Each row is a point on a landscape with many valleys, with its height.
A ball rolls from a point to the lowest of its 2 nearest points, and stops where none of them is lower. Distance is the straight distance between rows; heights are no part of it.
Disef: [  6  13  -4  -6   8   8  16  -9 -29 -18  11   7   3  -7   7 -11   1   5
 -11  -1  19  -5  -7  -2  16  23  -8 -11  13  -2  -5   8  13 -24  -9  13
  -2  -4  10  -2 -12 -12  -5  -4  -7  -5]  h=4.17
tula: [ -7 -25   7  -7   3  14  -6   9   2   0  18 -19   4  -4   6  -8   4 -10
   4  -2   0  -2  19  -2  10   5 -16  19  10   9   6  -1 -13 -12   1   0
   3 -11  -5  15  24   4   0  10   3   6]  h=5.06
fasob: [ -4   5  14  10  -3   3   5   2   7  23  -9  19 -17  23   9  -5 -11  15
   5   6   8  -9  16 -29   4  -7 -15  21 -23 -19  12 -15   3  32  35  -7
  13  34 -11  15   8  13  21 -20  14  -2]  h=7.19
sori: [  4 -14   3  20   0   8  -7 -10  13  -3   3 -12  -2   9   0  -3  -9 -31
   8  13  -7 -12   0  -3  -8  12   9   0  13  15   2   7 -10   6  10   6
  13   0  12 -14  -1 -16 -34  -2 -12  -3]  h=5.55
gute: [ -9  -6 -27 -19  -3  -2 -10  -5   0  14 -23  -5 -12 -28   1  14  -9   6
   0 -10  -6  30   0  27  -5  12  12 -24   4   4   9  11   0   2 -22   5
  -1 -18  -6  -8   2 -11   2 -14   0   3]  h=6.57
Nad: [ 22   9   6 -33  -7  14   8   4  -5   1  21  18   6   7  -3  -7   8   3
  -9   1  -5 -20   5  -6  10  -5 -18   5  -3   4  -5  13   5 -15   2   6
 -10  -3 -16  19   0   2  17   5  -3  -2]  h=2.48
goba: [ 20  24   3 -14  -9  -1  18   7 -14 -17   5   2  21 -20 -13  11   3   2
  -6 -11  -5  -8   0   4  12  -1   2  -2 -24   3  -6   2   4  -5   0 -10
 -12   8  -4  23  14 -15  -2  19   9  12]  h=7.20
tipu: [  3  10   6  -6 -14   5  -7 -16  -2  -7  12  -7   3 -23  -5   6 -25   5
  -8   7 -19  24 -15  25  -6   3   8 -14   8   2   7  20  -7  -7   1   3
   0 -28   7  -4   0 -11  -2  -5  -6 -10]  h=4.27
buriz: [-19  -4   4  19  10   7   5 -11  -7   7 -13   9 -20  14  20  -5 -13   2
  -2  -9   9 -10  17 -17  11  -1  -1  11  -2 -17  12 -20   6  20  26   3
   0  28  -7   0  10  10  12  -9  10   0]  h=7.33
vures: [ -4  15 -20 -17 -13  -6  -6  -6 -14   3 -13 -10  -4 -25   3  11  -3  -3
   4   4  12  25   2  29   6  24  -9 -20   5  -5  -7  11   3  -2 -35   2
 -10   3  -2  -1  -1 -10   3 -12 -14   1]  h=6.26
kubev: [ -1 -12  -1  16 -10  17 -12  -5  32   2   5  -8  -9   2   6   7 -14 -13
  30  31 -14   0 -14  -6 -11  -1  12  -5  -4  29  19   6 -18  19  13   3
  17   2  -2 -21  -1 -22 -11  -5  -9  -2]  h=6.00
pazat: [  1   7 -23 -14  -1 -20  -1 -12  -1   4 -30  -4 -16 -28  23  -2   8   8
  -5  -5  19   2   5  13  19  12  -5   4   6 -14   1 -17   7 -14 -31  11
  -6   6   2 -10  -7  -3  17  11  10  14]  h=5.64
Vobup: [-23  11   2  11  17 -12 -13  13  -8   5 -36  13  -6  21   0  -3   3  22
  -4  -1  22   3   3  -9 -19  -5  -4   7  -9 -11   7 -10  -2   6  25   6
  10   8  -8   1 -19  15  17 -30   5  -4]  h=6.89
vap: [-12 -20   6  -6  -6  31  -5  10  18   7   8   4 -19  27  -6   0  13  -6
   3  10   2  -4  20 -13  11  21 -14   8  -9 -10  17 -14  -7  10  10 -13
  10  31   0  18   7  -8  -2   3 -14 -11]  h=3.99
bapi: [-18 -29   5   0   0  20  -8  12   8   5  -1 -12 -12   9  15 -10   3   2
   7  11   0   3  15 -13  20   6  -8  19   5   1  18 -18 -11   2  -3 -14
  19   7   6   8  29   4 -11  -1  -2   0]  h=4.62
tene: [  2   7  -9  10  -1  -6  -9  -3  -1   4  -1  -4  -2 -19   7   2  -5   7
  -1  -7 -13  12 -37   3  -5  -4  19   2   9  18  -1  15   9   6   2  -7
  -5 -33  -4 -18  10  16 -15 -10   2   7]  h=2.78
rebiv: [  2   3   8  10  19  -4 -18 -16  -6   1 -20   2 -12  20  20 -21 -12   5
 -22  -7   0  -8   8 -13 -13 -13   3 -10  10  -8   4  -3 -12   5  25  17
  -3  -7   0  -2  -5  10   8 -29  -8  -1]  h=7.93
Lamo: [-12   5   1  29   6  -7  -8 -26  -9   3   8  -1  -9  22   5  -3  -3  -9
  -6 -14  18  24 -10  -3 -16  -4  15 -18  11 -16  -9   3  15   7   7  19
  -5   1  -2 -16 -12   8  -9  -8  -4 -11]  h=7.03
lopo: [ 14   2  -4  -1  18   3  -3   1 -12  -7 -26   8   6  21   9  -5  -5   3
   2  11 -16 -27  -7  -7  12 -10  -3   4  -6  11  13   8  -5  -2  -2  -5
  -8 -11 -17 -10  16  12 -10 -10 -15  -9]  h=7.18
Zigi: [-17 -11  12   1 -16  10  10  21   7   4  -8 -13  -5   3 -23  12  19 -11
  35  -4  -6  10   9   3 -10  -2   4  -2  -2  -9 -10 -16   1  14  -6 -21
  -2  22  15 -24  -8  -2  -2  19 -17  -4]  h=6.91
ter: [-10   9   6   5 -10 -15  23   1   7  12  -2   7   3  -7 -13   9   3   7
   9   1 -30  19  -7  29 -12  -2   5 -17 -14  -4  -7 -14  -7   5  -8 -23
 -11  21  -6   3   1   5   4  10  23   4]  h=7.24
Todu: [ -2  20 -17 -13 -14 -24   7 -14 -10   1 -28   0  -2  -8  11   3   7  -3
   5  -3  11  17  -3  18   0  11  -7 -23  -3 -13  -3  -6   8  -6 -33  12
 -17  26  -6   4 -13  -2   2  -5   1  14]  h=5.96
kir: [-17  -1  10  -5 -11  -2  28  13  19  18  -8   1  -6  -4 -23  13  21  -3
  23  -4 -14  18   1  12 -17  -3  -9  -9  -6  -5 -20 -19  -9   4 -13 -19
   3  36   4  -5 -16   0 -12  15   7   8]  h=7.12
Fuli: [ -8 -14  -4  15  12   2  -2  -4  11  -6 -16   9  -1   8  -3   4   7   7
 -18  -4   2 -13 -26 -21 -26 -20  14   0   8   5  -1   5   2  17  14  20
  -4  -9   0 -12   2  20  11 -19 -10  14]  h=8.31
Zos: [-10  -4   4  19   4  -1   4 -23  -2  -1  18 -14 -11   0   0 -12  -2 -12
  -9 -16   6  16   1   0  -1   1  26 -16  18 -12 -10  -8   2   4   0   6
   4 -18  14 -11  -7  -7 -21   9   3  -7]  h=6.75
liveg: [ 25  11  -5   9 -21 -10  11   3 -18  -5 -15 -11  11 -23   5  -5  11   1
   9  -4   7   1 -23   4  -9  13  19 -14   2 -15  -9  20  14  -2 -31   2
 -15   2   8 -25   1   7 -22  10   6 -10]  h=0.97
bifo: [ 25  11   6  -4 -32 -10   7  -8  -2  -7  -6 -15  10 -23   9  -2  20  -5
  10  -5  -4  13 -16   5 -18   9   6  -6  24 -10 -16  10  -4 -10 -21   5
  -8  16  19 -18  -8   9 -13  15  -2   5]  h=2.03
vikiv: [ -6 -13  19  -8  -9  20  -1  11  25  15  22   4 -12  22 -20   6  21 -11
  18  10  10  -2  21   1  -9   9 -27   6   2  -6   2  -7   4  -4  19  -7
  14  18   9   7 -13  -2  -2  23 -23 -27]  h=3.22
gomu: [-15  -8   3   2 -16   0  13  20   9   7   2  -4   5  -3  -5  14  14  14
  16   5 -34  15 -13   4 -11  -6   9  -6   8   1   1  -4 -14  18   5 -23
  -5  11  12  -5  -6   7  22  17  15  -5]  h=7.38
kuv: [  9  12  -3   5  -4   0  -4 -24  -2   1  19  14   3   3 -16   0 -21  14
 -12  15  -5  15 -13   6  -2  -6  15  -8   6   5  -5  19   1  -1  13  15
  -3 -26   1  -9 -11  -2  18  -6 -11 -18]  h=4.80
bulag: [ -2   6  -7   8   9   0 -23  -7  -7   3 -15   3 -25   9  23  -1 -12   9
  -6 -19  -2  -6  19  -9  -5  -2 -10   7  -9  -2  16 -16 -17   1  25  -6
  -9  -8 -10   2  11  -2  10 -32   0  18]  h=7.72
Nub: [ -4   2  10  -8 -17   3  -6   2  18  -3  22  17  -3  13  -1 -12   8 -11
 -12   3  -7  -4  -2   4 -12 -14 -18  -8 -14  -2  11   4  -4 -23 -14   2
  18  -3  -1  21 -12  18   6 -11  15  25]  h=3.61
Pega: [-30  -4  -9 -22   3  -8  20   2  11   0 -14  17  -6   1   4   9   5   4
   8   0   0   7  11  14   3   2 -18  -4  -6   0  11 -27  -1 -16 -16  -8
   9  33   3   9  -6 -12  11  10  25   0]  h=4.67
Tura: [ -2   5  -5 -13   4  -7   3  -2   7   4  11   5   6 -22 -10  12  -7   5
 -20   0  -4  -4  -4  15 -14   5   1 -12  25  10 -23   7  -4  -3  -8   4
 -15   0  -2  10   9  -4  17 -19  -5  15]  h=7.04
Reta: [  2  14   7  -5  -4 -11   9  10  11  20   2  19   2   9 -27  11   8  -4
  -2   5  -3  -5  -6  -2   6 -11  -6  12 -12   9 -10  -7  18   5  13 -12
   3  16  -6  24  -9  14   2  -4   8   7]  h=7.74
duz: [ 23   5  11 -17   1   1  12  13  -3   1  34  -9  21 -13   3  -7 -11  -4
 -11  -2  23  -8  22  -5   2   1 -22  -4   9  -1 -21   0   6 -19   0  24
   0  24   9  27  -4 -10  14   5  -5  -5]  h=3.93
fiz: [ 18   4  -3  17  -3 -11  11   7 -15   7  -9  -6   5 -15   2  -6  -8   5
   4  -2   5   4 -31   8 -16   4  28 -20   4  -1  -4  30  14   8 -13   0
  -2 -21  -8 -25   3  10 -17  -5  15 -19]  h=1.94
kinev: [ -6  -9   1  19  -4  11   1 -12 -11  -9  26 -16   1  -3  -2  -7 -24 -13
   8  -1 -16  -8   4   8  -9  -5   6  -2   3  15  20  10  -5  -7  16  29
   2 -23   4   2  12  -9  -5   8  -7  -6]  h=5.78
Pizez: [ 16  35  -1  -1  -3  -2   6 -10 -23 -13   6   6   9  -2  -8  10   2   3
 -16  -5   1   9  -2  21  10   4  13 -14 -23  -6   3   1  15  -1  -6  -6
  -8 -15   2  12   0 -12  -5  -4   5  -4]  h=6.94
Vit: [-12 -21  17  -1   6   0  10  -5  -2 -10   7 -23   1 -24   0 -17  10  -7
  -7  -5   3  22   4  19   2   6  -2  -7   5 -11 -16 -15 -12 -21 -20  -3
   9   2   9  -4  -1  -1  -7  40  -7  -9]  h=5.05
piz: [-18   7   1   3   9 -17 -16  13  11  -4 -25  24   8  15  -6  14  13  13
   1   5  20  -9  -3   5 -11  -2 -16   8  -5 -12  11  -5   7  -3   2  -1
   6  15  -2   0 -22   7   2 -17   6   3]  h=6.71
Baruz: [-16  -3   9  -2 -15  12  -7  11   9 -10   6  20  -9  27  -4  -6  20  11
  -7  16   6 -15  -9  -8 -10 -15 -15   0 -15   0  28  -1   3 -11   7  16
  14  -8  -7  10  -5  13  20  -9  -2   6]  h=2.85
Pibo: [ -2 -13 -14   4  -1 -20   8  -5  13  19  -6  22   7  16 -11  18  22  21
  16   8 -19   6  -6  -4  -5  -6   4   1  -8  -2  -4  -7 -10  25   3 -30
 -15   3   0   7 -16   1  17  15   4  -6]  h=7.52
Sof: [ -9  -9   4  26  -1  -8   1  -7  -2  10  -1   4  -7  39 -13   3  13  -3
  10 -10   0   5  -4  -8 -20  -7  10 -19   0 -20  -5   1  -4  19  -2   4
 -17   5 -11 -16  -4  11  -6  -5   5 -14]  h=7.25
lup: [ -2  -1 -24  -6  12 -12  -7  -7  -1   8  -4   8  -4 -10   0  21 -10  12
  -9 -16  -3   9   3   9 -13  10   7  -7  12   8  -5   3  -1   3  -3   3
 -24  -9 -11 -13   6   1   5 -28   2  13]  h=6.84
doti: [ -9 -22  -5  19 -15   6   0  23  19   4 -12 -27  -2  -3   9   8   1 -10
  30  14 -26  -2 -15 -10 -17   1  14  -8   2  16  15   5 -23  27  -8 -11
  11  -6   7 -23   3 -12 -11  -2   2   6]  h=6.34
Tif: [ 11   3  11  -6  13   8  -4  -6 -21 -13  13   0   5   6  11 -13 -15   4
 -10   0  -9 -11   2  -4  11 -11  -5   6   0  13  19  13  -3 -14   3  -2
  -5 -37  -9   0  21  14 -11  -8  -1 -12]  h=7.43
rog: [  7  15   3  -4 -29   9   1   2   7  -9   9 -15  16 -41   0   2  13  -8
   7   1   0  17  -7  22  -1  15   0   2   6   0 -19   5  -2 -16  -7   9
   5   8  12  -8  -3  -6   2  14  -2  21]  h=2.94
robat: [-31 -17 -10 -17   8  -4  -1  18  -1  -5 -14  11  -9   2  12  -2   7   2
   5  -6  10  -3   1   0  11   8 -23  13   6  -1   8 -14   3 -17  -9  -2
   0  20  -1   4  -2  -1  19   8   8   3]  h=4.99
ren: [-14 -18  22 -15   8   0  16   7  -1   6  25 -18   8  -1 -17  -8   1  -6
  -1  -1  -1  18  17  22   1  -4 -18 -11  10  -5 -18  -6  -8 -18  -8  -1
  -3  13   2  15  -5  -8   2  23 -19 -23]  h=4.84
sem: [  4   6   0  -3   2   3 -15 -17  -9  -1  12 -11  -6  21  13 -13 -23   0
   6   7 -17  21   9   5  16 -23   8   1   1   4  19   5  -8   2   5   1
   2 -28   3   4  11   4   6 -10   5 -26]  h=7.11
novos: [ 18  11 -12 -16   0  -3  -3  -9 -23 -27   1 -17  22   4  -1  -5   3 -11
   4  -2  -5  16  -3   4  13   1   1 -17  -3   1 -10  10 -10 -14 -17  -5
 -10   5   0   5 -11 -10  -5  11 -23 -14]  h=5.63
belik: [ 11   8  28   0  -8  10   7   8  11   5  21  12   9  10 -13  -5  10  -9
   1   7  15 -13  16   7   1  -6 -17  12  -3 -15 -10  -1  21 -14  10  -5
  10  17   4   0 -17  10  -3   9  -3 -18]  h=2.15
Puti: [-10 -29   2  16 -18  14   7  18  16   6  -3 -13  -3   9 -15  13   9  -7
  31   7 -14   2   8 -21 -23   5  13  -5  12  -3   3   1 -14  29 -10 -17
   5  17  14 -24  -6  -7  -2  10  -2 -16]  h=6.64
Tus: [ -1  -6 -14  -4   3   9 -26   4  14   3  11  -7  -5   4   8  -3 -24  -4
  26  15 -12  25   4   8   3 -19  16   4  -7  15  14   6  -6   5   6  -9
  18 -20  -1  -7   6 -13   7   1  13 -24]  h=6.77
vak: [  5   9 -18 -20   5  -7 -18  -4 -17 -20  -7  -5  10  14   1   0  11 -13
   2  -7  10   4   2  -3  19   4 -13   4  -8   2  -6  -5  -2 -16  -9  -1
 -10  10 -11  12  -1  -7 -13   2 -14   2]  h=5.14
sur: [  1 -30  -7  17  -1  -9   3  15  13  -2 -29  -1  -1   1  10  -8   6  -5
  -3   5  -2 -30 -16 -29 -17 -15  15   3  14   7   9   8  -5  14 -15  18
   7 -14  11 -23   3   9   0  -8   3   3]  h=8.47
Zoz: [ 11 -10  -2 -10  -9  15  -3   6  11   0  13   8   5  -6 -18   3  -2   0
  -3   7 -19  10  16   2   9   0  24   9 -13   3  -6  10  -9   2  24 -18
   1  -6   7  -2  -2 -15  29  27   2  -7]  h=6.04
poran: [ 12   9 -23  -7  14 -17 -11  -8 -15 -11 -24 -14   4   9  14  -6  -1 -20
   3  -4  10  -5  -2  -7  17   5   3   2  -5  14 -10  -3   1  -5 -15   1
  -2 -11  -6  -4   2  -7 -36  -3 -11   7]  h=4.59
gali: [ -2 -18  -1  11   7   4   3   2  10  -9 -10 -15   4 -21   0   8   3 -11
  -6 -17 -22  -4 -12  -8   2  10  17   8  -6  -6  -5  -4 -12  20  15 -26
  -5  -5  -2  -8  14  -3 -14  23   7  15]  h=4.30
Vem: [ 19   8  -3 -31   4   6  20  14   5  13  29   6   8 -13  -5  -6  -8  -1
 -13  -4   5 -18  20  -5   5   7 -18   0  -9  11 -20  10   9 -13  -2   1
  -3  16 -14  34   4  -1  11  -3  15  13]  h=3.27
Dob: [ -3  -5 -13  23   7   4  -2  -4 -10  -1  19 -20   0  -1   4   1 -22  -8
  11   0  -7   4  -7  17 -15  -3  14 -18  -2  21   9  20   7   3   8  24
  -5 -26 -12 -19   0  -6   2 -11  -4 -10]  h=6.10
kug: [-21   7   1   3  -6 -11  -4   7   6  -1 -10  13   2  17 -17   7  24 -13
   6   6  10   3 -11  14 -12  -4  -8 -16 -11  -5   1 -10  12  -3 -11   6
  -3  18   1   3 -24  -1   1   0  -6   7]  h=6.92
lino: [ -9   2   5  14  -2 -18   8  -1 -12   7 -15   6  -4  21 -25   7  23 -15
   4 -13  16   2  -4   6 -12   1   9 -20  -4 -16  -9  -6  12   7 -16   6
 -20  12  -6  -8 -11  -1 -19   5  -1  -3]  h=7.10
ver: [ 25   8   1 -14  -2   7  13  -5 -21 -14   3  10   6   2 -11 -15 -16  -4
   8  19 -11  -8 -14  -9   8   1  11  -2   6  20  -4  21   0 -19   6  16
  15 -14  17  -6 -15 -23  -9  13 -11 -23]  h=5.19
gad: [-16 -12  -6  -1  15  -6   2  -5  20  12   3   5  -3 -16   4  19   0   0
   0 -25  -4  11   6   1   2   7 -11  23  10  -2  -8 -12  -9  18  14 -10
  -3   8  -1  14  10   5  -2  -4  22  22]  h=3.39
zub: [ 12  -2   5   0   4   0   6  12  -9 -11   0 -15  13  -4   3   4   6  -9
  20  -5  14   0   9   2   4  11   0  13  20  -8 -16   1  16  -8 -12 -11
  -4  19  11 -21  -3   4 -18  15 -10 -16]  h=3.96
mevan: [ 15  25   2   2  17 -10  -4 -12 -16   0   8  -1   4  -6   8   4 -13   2
 -20 -17  11   3  20  16  11   9  -3   0   1 -10   0  -2   6   0  -8 -10
 -14 -10   4  14  -1  -6 -11 -23  13   8]  h=6.62
pamot: [ -5 -12   9 -13  25  -9   1  18  -8   2  18  -7  13   4  -3  -4 -10  -5
 -12  -5  20  -7  18   3   7   3 -14  -5  10  -4 -18  -5  11 -17  -3   4
 -11  13  -3  17   4  -6   8   5 -10 -16]  h=4.44
fef: [ 20  12   2  18  20 -20   1  -2  -9  -1 -21  -9  22 -19  13   0  -1   7
 -13 -14  23 -26  13  -7   2   3   4  12   8 -10 -11  -1  10   3 -12  17
  -7  -8   4 -11  -5   8  -6  -5   7  15]  h=6.05
tok: [ -3  -7 -15  12  17   2 -13 -15   8  -6 -17  -1  -8  29  21  -9 -10  12
  -7   5 -10  -4 -10 -23 -19 -30  16 -14   2   7  12   1 -14  13   8  19
   6  -4   2 -13   4   3   8 -19  -6  -3]  h=8.13
Tifi: [ -1   4  -3   9  18 -21  14 -16  18  18   2  -4 -13 -10   3   5   3  -3
 -18 -18  -3 -11   4   5   2   4 -11   5   5  -5 -10 -21  -4   9   1 -10
  -7   7  -5  17  -6   7  -6   2  24  26]  h=3.02
Mafe: [-10   6  -3  16   8  -5 -11   7  14  -6 -13   8  10  -5   2  18   1  11
   2  -5  -4   1  -9  -2  -6 -19   6  16  -8  -6  20  -8  15  22   7 -11
   7  -8   5  -5  13  13  -1 -10  14   4]  h=6.45
felu: [ -4 -16 -17  16  12  -8  -5 -20   3   4  15 -21 -15 -17  10  -9 -21  -9
 -15  -8  11  14  -7   8  -3   6  20 -18  17   9  -9   5  -3  -1 -12  20
   2 -32   0 -14  -2  -9  -1  -9  -1  -1]  h=6.44
leb: [-11   1  -5   1  -7 -18   8 -10  19  16 -11  22  -5  22 -21  26  12   3
  16  13 -14   0  -4  -5   7  -4 -11  13 -20   9   9 -12  -3  25  20 -16
  -4  12  -2  16  -5  -3  11   6   3   5]  h=7.62
susez: [ -3 -12   1  10   3   1 -13   1   4   8 -18 -12  -4  21   4  -3  13 -21
   9   3  -2 -12  10  -9  -6  13   4  -2  17  -6   1  -4  -6   6   0   2
  -3  11  10  -6  -5  -6 -18  -5 -15   4]  h=5.07
fanek: [ 14  17   3  -9  12  -4   4   6  -9  10   2  11   6 -10  10  -6  -1  11
 -10  -5  25 -15  -2  -2   0  27 -22   2  20  -6 -23   7  14 -17   7  12
  -6  18  -4   3 -16   4   4 -16  -6   4]  h=3.40
Pavum: [  1  12  11  -2 -15 -13  -4  12   3  18  25  23   1  13 -31  -2   5   5
  -6  20  18   9  -5  12  -1  -4  -6   3 -13   6 -15   5  20  -5  -4  -6
   8   3 -12  20  -7  16  15  -8   6   3]  h=7.86
Gar: [-11  11  -6 -17 -10   4   2   4  15  -4   0  18  -3   5   7  -6   9   1
  -1   5 -14   0   7  14   1 -10 -24  -7 -21   1  17 -11 -11 -20 -27 -10
  15  17   0  18 -13  -1  11  -5  25  20]  h=4.19
zim: [ 24  30  12 -16  -2  -5   1   6 -38  -6  -7   7   6   0  14 -17  -2  15
  -3  -7  23 -11  10 -15  12   7 -28   6  -3  -5 -12   5   0 -21   8  11
  -2   6 -17  11 -16   7  11 -24 -10  11]  h=2.54
tika: [ 19  15   4   8  28 -20  -6 -10 -21  -4  -3  -5  10 -14  12   4 -21  17
 -33  -5  22 -12   8   3   1  11 -12 -13  15  -6 -11   4   0  -1 -24   2
 -16 -16   3   2  -2  -2   1 -26  -1   5]  h=6.35
veza: [  9  11  16   2  -4  11  -6   7   4  -8  -2   7   8   2   5   1   7  -7
  -3  -1   0 -23  16  -6   8 -10  -1  22  -8  -6  14  -3  10   6   6  -3
  -8   4   4   0  12   9   1 -10   8  14]  h=6.11
paran: [-10   0 -11  -8  -2  17 -18  -2  17  -5   3  11  -1  12  -7  16   2   4
   9   1 -13  23  14  -2   4  -8  14   7 -12   0  13  -6 -13  15  16 -18
  11   0   6   5  -4 -12  13   4  16  -2]  h=6.39
mutin: [ -8 -11  14 -13 -25   9 -14   1   9  -1  27  20  -4  20 -17  -4   6   3
   3  16   3  -2 -11  -9  -7  -3  -9  15  -4   4  14  18   5  -6  22  13
  11 -18 -12   7   0   9  12   8   0  -2]  h=3.49
Zinu: [ -9  -7 -20  15  14  -7  -5   1  11  -4 -37   3  -9   2   9  17 -14   6
   9   6  -5  -2 -22 -23  -6 -15  13  12 -13  11  22   3   8  36   4 -11
  10  -4 -10 -18  19  12 -18 -26   4   1]  h=6.68
Voka: [ 14   5 -17  -4  29 -22   1 -16 -17  -2 -18 -16  -3 -17   9  -3  -4   3
 -14 -14   3  -8  -9  -4  17  -2  12  -3  -5  13 -10  -5   2   0 -29  -8
  -6 -35  -7   1  10  -4 -18  14   2   9]  h=3.98
kopem: [ 18  -3  -4  -5  11  -5  23  -4 -32 -17   7   0   6 -10  -6 -14 -24   3
   6  13   9   3 -16  -6   0  14  -5 -15  26   6  -9  19   5 -18 -15  30
   9  -8  19  -2 -14 -20 -19   2  -9 -17]  h=4.78
suga: [ 13   5   3   7   1   0  -2  11  -3 -11 -13  -6  24 -20  10  11   3  -1
   0  -3  13 -27   0  -5   7  -2  -8  19  -2   1   2  12  17  -7   2  16
  -4  -7  -1 -18   8  17   5 -10  -9  18]  h=5.74
dini: [  0 -16  -4   6 -11  24  -7   6  20   4  -6   9   6  21 -14  12  17  18
   3  33 -18 -12   6 -27  21   4   9   3 -19   0  25  -8 -15  21  -1 -16
  15  12  16  15   4 -14  15  -2 -30  -6]  h=4.93
pog: [ -8  -9 -10  -5  15  11  -3  -4   3  -2  14   0   2 -13 -10   9 -12  -7
 -11 -24  -8   5  -4 -14   8   3  14  15  -2   6 -19   0  -1  16  27 -11
  -4  -2  -8  17  20 -10  -9   0   6  13]  h=3.85
dilud: [ 25  13  15 -23   1  12   7  12 -23   1   2  12   2  18  -1  -7   6  17
 -18   1  13 -24   1 -22   8  -2 -24  14  -3   6  -6  16   6 -15  15  13
  -2 -15 -25  18  -2  17   4 -14 -17   4]  h=1.37
tebel: [  6  -4 -16  11  19   4  -4   1   7  -3 -24   1 -11   2  21  -3 -11   8
   4   2 -14 -21 -10  -5   4 -18   0   4  -9  17  26  -2  -2  18  -4 -12
  -3 -18 -16 -25  18  12 -17 -23  -3   5]  h=6.93
finor: [ -8 -16   7   4  -9  17  -4   6  28  11  15  15  -6  31 -11   2  13  13
   2  23  -4  -9  12 -21  10  -9  -2   4 -25 -10  16 -14  -6  28  13 -14
   9  17  -2  26   8  -5  15   3 -11  -9]  h=4.50
Pilon: [ -9  -5 -14  22  18   7  -1 -11 -11   6 -20   1 -24   5  14  -8  -7   0
  -7 -11  11 -19   4 -14  19  19   3  17   0   0  12 -11   6   9  15   0
  -5  -2 -14 -11  12   8  -3 -15  -1  10]  h=7.51
Gim: [  3   8  13  -5 -16  19   9   4  -5  -3  39   1  -2  -8 -14  -8 -10   0
  -7   1   2  16  13   8   3   1  20  -4  -4  -3  -7   5   8  -5  16  -2
   2  -6   4  11   8 -11  17  17  15 -10]  h=5.68
pekob: [ -6   0 -10  -1   5 -14  -3  -9  -6   5 -18 -12 -15 -16  12  -8  13   4
  -9 -12  -9  -5 -25   5   8  -4  10  -5   7   6   3  -6   5  -5 -22  -4
  -7 -32  -1  -8   5  17  -6   9   5   7]  h=3.44
Devem: [ 14  21  -2   9 -17   9  -2 -14  -6   3  27  11   3  -1  -4   1 -13  12
  -6   1  -4  11   6  -4   3 -20  27   2 -12   3  -5  15  14   8  25  14
  -2 -17   6  -2   6   1  31   0   3  -5]  h=5.26
per: [-22 -21  -3   1   6   9  -8  -2   7  -4  26 -12   0  -9  11  -1 -10   0
  -1  -8 -17  12   6  10  -3  -3  -4   6  19   6   6   1 -15  -9  10  12
   4 -17   6   0   9   4   8   4   6   1]  h=5.41
Raf: [ 15  13  19   5  -4  13  15   1   1  -9  23 -11  19 -17  -3   6  14  -9
  -9 -14 -15 -19   1   9   1  -2  -5   2 -16  -1  -6  -4  -5   0   7 -23
  -8   1  -4  17  15  -1 -14  24  11  16]  h=7.35
zis: [-17 -16   3 -11 -16  11 -18   5   4  -7   2  11  -8  10 -19  -4  -4  -3
   8  17 -16   1 -19  -5  -6  -3  -8  11  11  13  18  10  -9 -19  12  17
  24 -10  10   5  -6  -6 -10  15 -16 -12]  h=4.09
Kana: [-12  13  12  15   2  -8  -9   6   0  19 -12  16  -7  34  -6  -6  -1  14
   1  15  24   6  17 -10  -4 -23  -7  15 -21 -14   6 -16   3  14  28   2
  16  14 -13  13  -9  19  24 -17  13  -3]  h=7.05
sida: [ 13  11  24  -2  -9   5  12  15  -1 -15  28  -8  17 -19  -8  -4   5  -5
  12  -4  24   3  10  17   4  -5  -7   5 -11 -13 -17 -11  19 -18  -5 -13
   4  27   7  -8   7   4 -11  28  -9 -11]  h=3.17
rir: [  0 -12  11   0   6  11  12   4  -7 -11  -3 -23   6 -34  12 -11  -1  -1
 -18  -9 -15   2  -4  11   5  10  18  -7   3   0 -12  -3 -17 -13   3 -15
  -4 -12   2  -6  10  -4  -2  41   6   3]  h=4.70
pera: [  7  -7  10 -23 -15  15  -3  -1  -6 -13   8   3 -10   3  -8 -20 -16 -14
   2  19 -11  -8 -18 -11   9  -3  11  10  -1  22   8  16  -7 -20  13   5
  24 -18   1   7  11 -18 -23  20 -10  -9]  h=4.64
gakab: [ 11  13  14  -5 -22   6   4 -13  -4 -16  19  -6   8 -39  -3  -2 -12  -5
 -18  11  -6  12  -2  29  -7  11  -4 -12  11  -9  -9  12 -14 -15 -10  14
   5  -2  17   5   2 -23  -4  10  -8   1]  h=3.66
gobug: [  6 -13  -9  -8   1 -15   1   5  -4   8 -25  -7  -4   7  12  -2  16 -13
  10 -14   5  -2  12 -13  -4  13   3   5  18  -8 -16  -7  -5   1 -22  -4
 -10  19  11 -11   0   0 -12   7   4   4]  h=4.58
bom: [ -3  -2  -4  -3   3 -10  -8   5  -1   0  -7  -4  -4 -20  21  -7   7   6
   4  -6  27 -11   8  -1  19  12 -16  20   8  -9  -4 -13  13 -20 -14   6
   0   5   6  -9  -9  11  14  17   3   8]  h=5.33

Call two points neighbours if one is among the 2 nearest of the other. Go from one point of each pair to the other, from neighbour to neighbour, staying as low as possible. Name the highest point that can't be avoided.
dilud / suga | mevan
piz / belik | Sof
Tifi / Baruz | ver
dilud / Tifi | Vit

Where does a ball stop that starts at each point below?
Tif | liveg
vak | liveg
gomu | belik
lup | Baruz
rebiv | piz
